Each row is a point on a tangle of strands that fork, close into loops and nearly touch. The rows are in no order.
Points whose rows are less than 19.8 apart are linked; no others are. Some points are linked to none.
mido: 9,-53,-24,1,9,20,-2,-3
padus: 6,25,-1,-5,5,9,-25,-9
dos: 11,-21,-8,-33,28,27,9,-5
poden: 26,-20,6,-1,-8,1,-8,-2
Dod: 19,-16,8,-9,24,26,-36,-17
Mot: 12,22,6,-9,11,19,-42,-16
gute: -27,9,4,3,-23,-27,-26,4
taku: -21,3,-2,8,-37,-35,4,14
simev: 25,-37,0,-7,-6,-4,18,6
nub: -6,10,-6,8,-30,-24,14,12
gefi: 5,9,-9,9,-20,-21,32,14
mamo: -25,3,3,4,-30,-35,-22,8
ruri: -40,21,25,12,5,11,14,0
zulem: 9,-42,-11,-14,17,28,-2,-7
zili: -26,15,8,19,-8,-4,35,9
finib: 21,-44,-2,-5,-3,3,14,4
Bivo: -1,6,7,1,-26,2,-44,-6
dur: -17,13,-7,13,-21,-21,19,11
Kug: 6,-2,9,6,-24,8,-48,-9
Lumid: 11,-48,-15,-4,14,22,-4,-6
razu: 22,-18,3,-14,10,9,-2,-4
digi: -26,5,-2,13,-31,-33,11,14
Nurum: 15,8,-9,-5,18,-6,34,5
pepi: 20,1,1,-5,-10,-4,-4,1
vari: 12,-9,-10,-32,34,18,13,-4
pefig: -8,13,-5,5,-26,-19,1,8
relit: 14,-1,9,2,-14,10,-39,-10
getom: -35,9,7,14,-16,-31,-5,9
viv: 13,20,0,-8,10,9,-19,-8
surir: -7,16,-3,19,-7,-8,40,10
nulel: 13,-20,-1,-25,31,31,-13,-13
sif: 19,-45,-5,-3,3,7,4,0
fef: 13,-58,-18,2,-1,6,14,4
katum: 5,5,-9,8,-29,-26,33,16
lata: -21,14,0,2,-20,-18,-24,3
tifid: 16,-47,-12,13,7,6,-20,-6
Masag: 14,-23,-5,-27,28,29,-5,-9
Lapun: -4,24,3,13,20,10,32,-1
muset: -36,16,7,10,-6,-19,-23,1
mog: 23,-3,0,-8,-4,-4,6,3
vomi: 8,0,-8,6,-39,-28,25,16
topo: 26,-13,2,-10,-4,-5,10,4
mezip: 19,-28,2,-15,15,15,-5,-6
Pez: 21,-6,10,-8,21,26,-42,-17
pima: 18,3,7,-3,-6,10,-30,-8
gaz: -8,34,0,-3,13,14,-39,-13
bise: 7,20,-6,2,23,3,21,-1
zivis: 24,-34,3,1,-2,4,-5,-2
rog: -29,32,1,5,8,5,-32,-10
sute: 7,11,-8,5,-15,-16,22,9
pesol: 17,10,-3,-16,28,10,-1,-7
Pepo: -19,3,-1,4,-36,-32,-9,11
nilu: 0,13,-6,15,-2,-11,46,11
tipo: 26,-24,2,-8,-6,-4,12,5
Vame: 10,8,-9,2,17,-9,47,8
luv: -32,25,14,15,7,11,11,-3
zibu: 1,17,-7,9,-2,-9,24,6
biz: -34,20,5,7,-3,-13,-32,-3
tanof: 4,27,3,-8,8,17,-44,-14
fipi: -37,10,8,14,-11,-27,-14,5
pas: 19,7,-1,-14,19,6,-2,-5
bopa: -15,13,-2,4,-23,-18,-10,5
zifa: 12,3,-9,-25,40,12,16,-5
Tul: 10,-56,-25,3,5,14,6,0
kav: 19,8,9,-10,16,23,-41,-17
dufa: 14,-33,-4,-18,18,24,-3,-6
zugo: 17,-54,-10,-3,-4,2,20,6
nupo: 2,24,-2,8,24,6,23,-2
pefu: 12,13,-7,1,6,-8,24,5
tupu: 4,19,1,-4,-7,6,-32,-8
tuvil: 17,-21,4,-16,27,28,-25,-16
tepa: 7,12,-6,10,10,-8,47,8
suved: -42,6,19,20,-12,-26,10,9
Divez: 23,-9,5,-2,-7,3,-13,-3
Tedev: -27,23,9,17,2,5,19,2
Tufo: -36,13,17,18,-9,-7,30,8
lom: -41,12,24,15,-4,-4,24,7
mizus: -15,25,6,16,10,11,26,1
vub: -40,16,27,13,1,3,19,3
toti: -31,26,3,7,2,-3,-30,-6
vem: -19,35,1,3,12,12,-33,-11
gerol: -15,16,-1,19,-8,-8,33,9
Kub: 18,9,5,-8,6,12,-26,-10
Vuzol: -4,16,3,-2,-16,2,-38,-6
Lov: 22,-7,1,-17,12,6,1,-3
gav: 14,12,-6,-17,36,11,8,-6
linu: -2,3,-6,6,-38,-28,13,15
Zilu: 18,-25,-4,-25,16,12,13,-1
Pazuz: -28,7,-1,17,-23,-28,21,14

A piece is two or more points that can be reached from each other along the links. Count, over all rows, the pieces, the separate loops (a circle has one, a figure eight two, a Y none), the forks (points with three links) and the tips (points with one).
pieces | 3
loops | 4
forks | 4
tips | 2

A fork is a point with three links, a tip a point with one. Leave the first point through the second and follow the links. Name the first fork or tip that comes.
gute / mamo | nub
poden / zivis | finib
Tedev / mizus | bise
pas / pesol | Masag
Tul / mido | dufa
toti / biz | getom

How many points has the smallest loop of links through each point below? Write none if it is on no loop.
nub | 11
pepi | 10
padus | 9
razu | 11
mizus | none
